The views of a scene show one set of named points, each view turned or mirrored, shifted and resized as a whole, with a little noise and some points left out.

Scene 1
View 1
pati: [  0  -8 -24  51  -8  15  37  63 -16 -13  43  46 -32 -27  19  47  58   4
 -18   0 -17 -39 -60  10 -11  -8  -4  17   6  25   9]
bam: [ 10 -17  31 -22 -38 -38   8  37 -20 -32 -66  18   8  41  13   4  10  64
  -4 -13 -11 -39  16 -27  17 -11  10 -18   2 -53  -8]
rav: [ -9 -36  36 -14  20 -30 -12  14  12  -6 -11   6  13 -22  13  13  10   9
  36   8  16 -10 -18 -10  -1   7   6 -18  -8  -4 -26]
Miz: [  9 -25  30  -2  19 -41   6  65 -19  14  24   3 -23 -48  33  16  31 -16
  29  26  21 -43 -41  38 -26 -16   2 -27  -8 -12   0]
pelog: [-28 -13  12  16  17   9 -10  -8  17  -5  26  19  -2  -5 -34  16   5  55
  -6  -2   0  13 -31  16   5   1   5  21  -8   6  -5]
lesin: [  7 -12  11  11 -18 -22  26  60 -24  -9  -6  19 -22   1  17  14  29  32
 -14   0 -12 -44 -23  11  -1 -23   3  -6   0 -31  12]
Kugad: [-14 -25  44  -8 -21 -19   7   7  -2 -23 -60 -27   3  39 -19 -18 -39  86
 -17 -20 -11 -14  25 -16  32  -7   2   5 -21 -61   5]
loben: [-13 -30  32   5   7 -11  -3  15   7 -15 -17   2   9  -8   8  11   3  30
  12  -1   7  -8 -13 -14  10   2   4   0  -7  -7 -16]
Dogo: [ -9 -25  21  15   0 -13  11  32  -2 -11  -5  -2  -6 -15  12  16   7  21
   4   1   1 -23 -24  -6   4  -4   5   2 -10  -8  -4]
Zofev: [-25 -10  -9  43 -13  29  21   8  12 -32   2  38  -8  13 -16  32  15  54
 -30 -22 -25   3 -30 -26  18   9   1  34   2  19  -5]
ziku: [ 12 -27  46 -26 -35 -51   7  47 -19 -27 -75 -10  11  25  28  -3  -1  42
  13  -7   0 -42  19 -30  13  -9   9 -31  -2 -54  -8]
pila: [  7 -21  34   6   4 -38   9  61 -22   9   2 -27 -21 -32  21   3   3   9
   8  13   8 -40 -26  30 -11 -17   3 -16 -17 -34   8]
moma: [ -9 -17  26   7  15 -17   0  23  -1   6  11  -7 -12 -14  -7   5   6  38
  -2   9   4 -13 -24  27  -1 -14   3   2 -15 -21   5]
tov: [ -6 -20  35  -9  19 -27  -9  22  -5   9  14  -1  -7 -17  -2   6   9  31
  14  13  15 -18 -22  32  -8 -17   6 -15 -11 -21  -2]
ras: [ -5 -26  48 -16  32 -40 -19  27  -3  23  19 -24  -9 -34   6  -2  -2  18
  26  25  26 -14 -18  48 -13 -18   6 -22 -24 -28  -1]
View 2
bam: [-15 -61 -25  -8 -51 -40 -20 -55  -9 -45   0  -7 -21 -64  -4 -72 -27  23
 -21 -31 -38 -39 -10  -4 -22 -48  19 -22 -47  63 -47]
loben: [ 19 -25   0 -44  -8 -40  14  -5   0   1  30   3  19 -49 -20 -12   1   2
   1 -26  24  -1 -35 -26   1 -21 -17  -1 -36  22  -9]
pila: [-45 -31 -38 -20 -24 -63  20 -43 -33  38  70  -1 -11 -10 -27 -23 -28 -15
 -12  -9  -7  25  19 -46  16 -23   5   5  45  56   0]
ras: [ -5 -53 -14 -44  26 -83  28 -38  -9  57  70 -13  -3  16 -52  -7 -19 -15
  18   0  31  24  -1 -73  41 -22 -11   1  35  27   7]
Kugad: [ 10 -59 -76  -2  29 -44 -30 -53  21 -63  -7   2  -3 -41  18 -43  12  25
 -21 -26   6 -32 -92 -26 -23 -68  15  14 -28  22 -64]
Dogo: [ -7 -16 -10 -37 -21 -31   7 -11 -11  14  37   6  -1 -48 -17  -9 -20 -10
  -2 -26   0  18  -7 -28   1 -22 -20  -5 -12  41  -6]
rav: [ 48 -37  25 -71   0 -48  32   0  -6  20  32  -8  30 -36 -41 -15  -1   3
  19 -20  38  -4 -40 -28  13 -17 -26  -2 -50   8   3]
lesin: [-50 -31  -6   1 -51 -33  -6 -31 -10  -4  33   2 -30 -59  -5 -21 -40   6
 -13 -32 -34  16  34 -27   0 -36 -11 -25  -1  72 -20]
moma: [-20 -30 -14 -20  16 -49  -2 -26  13  14  49  -1 -10 -26 -17   8 -21  -6
  14 -18   7  26  -7 -58  18 -35 -30  -8  12  36 -15]
pelog: [  1 -17  11 -30  35 -33 -12   4  57   0  40   5   1 -58  -2  51  -4  -1
  28 -26  22  33 -37 -63   7 -38 -73 -13 -28  14 -18]
ziku: [  17  -79  -37  -24  -42  -58    2  -60  -33  -27    2  -14    3  -32
  -22 -111  -15   26  -22  -23  -15  -52  -25    2   -8  -42   53   -6
  -41   43  -39]
pati: [-69  31  37 -17 -80   3   0  23   0  30  62  24 -25 -98   4  53 -51 -20
  -1 -39 -40  69  64 -26   3  -7 -65 -36  -7  87  22]
View 3
rav: [ 31  -6  17 -15  34 -43 -33  -8  -5  -6 -11  -1   9   4  31 -49   8 -26
  -2 -23 -15 -15  -4 -33   1  -8   4  29 -35 -12 -27]
Miz: [ 21 -41  -9   0   8 -60 -50 -30   9  29 -36   5 -50   9   3 -68  19  -6
  12 -10  41 -18 -46 -36  49  17  10  28 -14 -31 -23]
pila: [  8 -33   5  -7  27 -27 -51 -31  -5  24 -60 -14 -42   8  -2 -31   1 -10
  -6 -22  31   0 -51 -13  29 -13   3  17  -4 -36 -17]
bam: [ 26 -55  18 -17  33  -9 -16 -21  18 -38 -32 -10   6   2  16  53  -8  -7
 -25   8  44  31  -2  23 -19 -42  21 -20  -4  -9   0]
pati: [  6 -11  -3   4 -18  -8  -1 -16  71  20  35  10 -54  38   7 -53   4  12
   9  -1  93 -38 -13   7  45  -5  59  31  33 -39 -60]
Dogo: [  5  -4  16 -13  26 -15 -24 -10  16  -1 -15 -10 -13  13  14 -26   1 -14
 -10 -25  21  -9 -17 -10   6 -22  21  25  -3 -25 -34]
lesin: [ 10 -43   6  -4   7 -13 -16 -26  35   7 -23  -8 -29  17   5   4   1   0
  -5   0  64   4 -20  11  19 -17  29   6   9 -25 -18]
pelog: [-19  44  36  22  14   5   1   0  41  23  10 -28  -7  31  34 -22 -11 -16
  13 -29 -21 -13  18   5   3   7  15  35 -12 -30 -24]
Kugad: [ -8   4  48  -8  56  22 -13  -4  -3 -22 -49 -43  24   1  15  60 -24 -23
 -32 -28 -20  40   1  23 -40 -50  -3 -15 -13 -18   9]
moma: [-12   7  22  10  22 -11 -26 -16  17  23 -28 -23 -26  19  17 -19  -2 -15
   1 -21   0  -2 -16  -5  19   1   7  19 -11 -34 -12]
ras: [  1 -10  17   5  31 -47 -53 -27 -14  37 -54 -24 -29   5  13 -49  15 -19
  17 -28 -23  -3 -36 -37  28  19 -13  29 -34 -30  -5]
tov: [  4  -7  20  10  22 -30 -34 -22  10  22 -31 -22 -21  12  17 -31   2 -17
  10 -20  -5  -5 -16 -14  17   9   0  22 -25 -26 -10]
Zofev: [-10  38  26  12  10  26  26   9  66  -8  42 -15  -2  35  32  -5 -17  -7
 -13 -22  29 -19  24  27  -7 -31  50  28  18 -21 -49]
View 4
Kugad: [  0  -2   7  37   7 -32 -46  27   9 -35 -47   9 -46  28  41 -18  29  -2
  12   6  28 -14  -8  19   0 -23 -58 -10  22 -15   9]
bam: [ 16 -42 -15   2  -4 -12 -35  48 -12  -8 -19 -14 -29  18  21 -23  23  13
  24  13  12  -7  33  32 -51 -17 -57 -18  13   0  23]
loben: [ -7 -16   0  -2 -17  -6 -33  -5 -22 -32  -9 -19 -25  -6   4 -13  32  10
  22 -34  -2 -22   4  26  -2   0  -2  -9  12 -10 -15]
moma: [ 17  -5  22   8 -21 -24 -37  -9  -5 -34 -12 -12 -35 -16 -23 -23  -4  12
  30 -28   2 -10  15  30   9  -9   0  -6  -3  23 -11]
pila: [ 15 -34  32  26 -15  -4 -40  21 -16 -41   4 -27 -35 -24 -34 -24   1  29
  49 -27   0  10  25  41   4  -3  -4  -7 -16  44   0]
tov: [  6 -21  20   5 -19 -21 -29  -3  -1 -35   0 -10 -31 -16 -34 -25   6  13
  23 -32   1   2  21  36   5  -4  15 -12   1  19 -18]
Dogo: [  9 -16   9  -5 -23  -1 -37  -3 -23 -28  -4 -25 -27 -17  -8 -14  12  19
  33 -27   1 -22  11  31  -7   2  -8  -6   0  11  -3]
ziku: [-15 -58 -11  24   7  -6 -35  60  -6 -21 -10 -11 -31  17  21 -29  49  19
  27  -4  16   9  25  29 -43 -10 -46 -14  15 -15  19]
rav: [-24 -30   2  -4 -19  -7 -27  -2 -17 -34  10 -23 -18 -17 -16 -20  38  12
  23 -44  -4 -14  13  34  -3   5  23 -14  12 -14 -24]
pati: [ 70  -7  -1 -63 -55  15 -38 -33 -63  -8   2 -44 -16 -41 -35  -7 -35  23
  45 -21 -20 -49  35  34 -23   5  -4  -6 -23  48   5]
lesin: [ 43 -33   3 -12 -24  -9 -35  13 -25 -11  -6 -22 -31 -14 -13 -23 -10  21
  38  -8   0 -11  37  35 -29  -8 -27 -12 -10  39  13]
Miz: [  8 -51  28  -3 -26   2 -25  11 -24 -35  29 -37 -26 -39 -63 -31  -2  31
  46 -46 -13  15  39  45 -10   8  27 -11 -21  44 -11]
Zofev: [ 45  30 -15 -39 -34   6 -49 -39 -48 -16 -40 -22 -23  -3  32   9  -5   2
  22  -9  -1 -76 -12  11  -4  -6 -36   1   3   1   3]
pelog: [ 21  23   5 -23 -26 -29 -34 -47  -9 -28 -26   0 -30  -7  -3 -16  -6  -5
   9 -30   1 -42  -1  26  18  -5   9 -11  12  -1 -25]
View 5
Dogo: [ 23 -13 -62 -47 -24  25 -30 -27   5 -12  29  -4 -23 -35  18   4  19  -9
   0  -4 -32 -26  -3  -7  -6   3 -21  -5  47  57   5]
ras: [ 33   7 -44 -87   6  13 -43  22  -6  -1   8  11 -33 -50  45  14  11  28
 -10  12 -60 -48 -17  -2  29  26  41 -68  23  69  -5]
tov: [ 30  -2 -45 -64 -12  18 -32  -1   2 -11  12  16 -42 -50  35  16  16  17
 -12   6 -71 -29 -23  -3  18   5  14 -45  39  53  -7]
pelog: [ 31 -31 -16 -20  -4  10 -42  22   5  37  15 -25 -38 -39  40 -31  44 -20
 -18  -7 -47 -16 -32 -30 -36 -41  11 -24   0  49 -59]
lesin: [ 17  -9 -62 -17 -58  47  -7 -62  15 -42  29  21 -54 -54  24  27  26   0
 -11  13 -65  -8 -18  -2   7 -27 -53  12  76  36   9]
Kugad: [ -7  -9 -22  37 -41   1 -54 -58 -14  11   0  -2  -4 -78  64 -37  15  65
  16  45  -7 -46 -20 -32  27  27  16 102   6 101   6]
Miz: [  41    4  -89 -115  -20   46   -9  -11   18  -54   35   33  -56  -37
   13   62    6   -9   -5   -7  -78  -25   -5   24   19   11  -19  -92
   86   37   15]
loben: [ 29 -19 -44 -36 -10  24 -23 -13  16   2  27 -27 -16 -40  14 -16   2  -2
   9 -13 -23 -41   2 -15 -29  12  16   1  25  81  18]
Zofev: [ 32 -52 -33  22 -37  31 -25 -25  17  25  36 -44 -30 -23   9 -41  53 -50
  -3 -18 -13   0 -21 -41 -80 -70 -50  34  19  38 -49]
rav: [ 47 -14 -55 -69   9  26 -12  -1  18   1  14 -28 -26 -40   4   0  -9  14
   5 -16 -41 -60  -2 -10 -20  33  34 -39  33  84  29]
moma: [ 18  -8 -45 -47 -28  19 -42  -5  -2  -7  15  14 -43 -48  44   9  36   3
 -13  12 -52 -26 -20  -7  12 -11  -5 -25  37  55 -31]
ziku: [ 10  -8 -55   3 -44  37  14 -90  21 -39   9  -1 -23 -78  22   7 -29  82
  16  28 -29 -65   1  -7  33  55  15  78  57 101  80]
pati: [  33  -44  -83  -44  -54   55    0  -31   32  -36   69    0  -60  -10
  -15   24   52  -87  -14  -34  -60   23  -11    9  -54  -79 -106  -49
   82   -7  -34]

Which points are out of place in each view (at most two, in the order of its rows)? Write none if all are in place.
view 1 | bam
view 2 | rav
view 3 | none
view 4 | Zofev
view 5 | ras
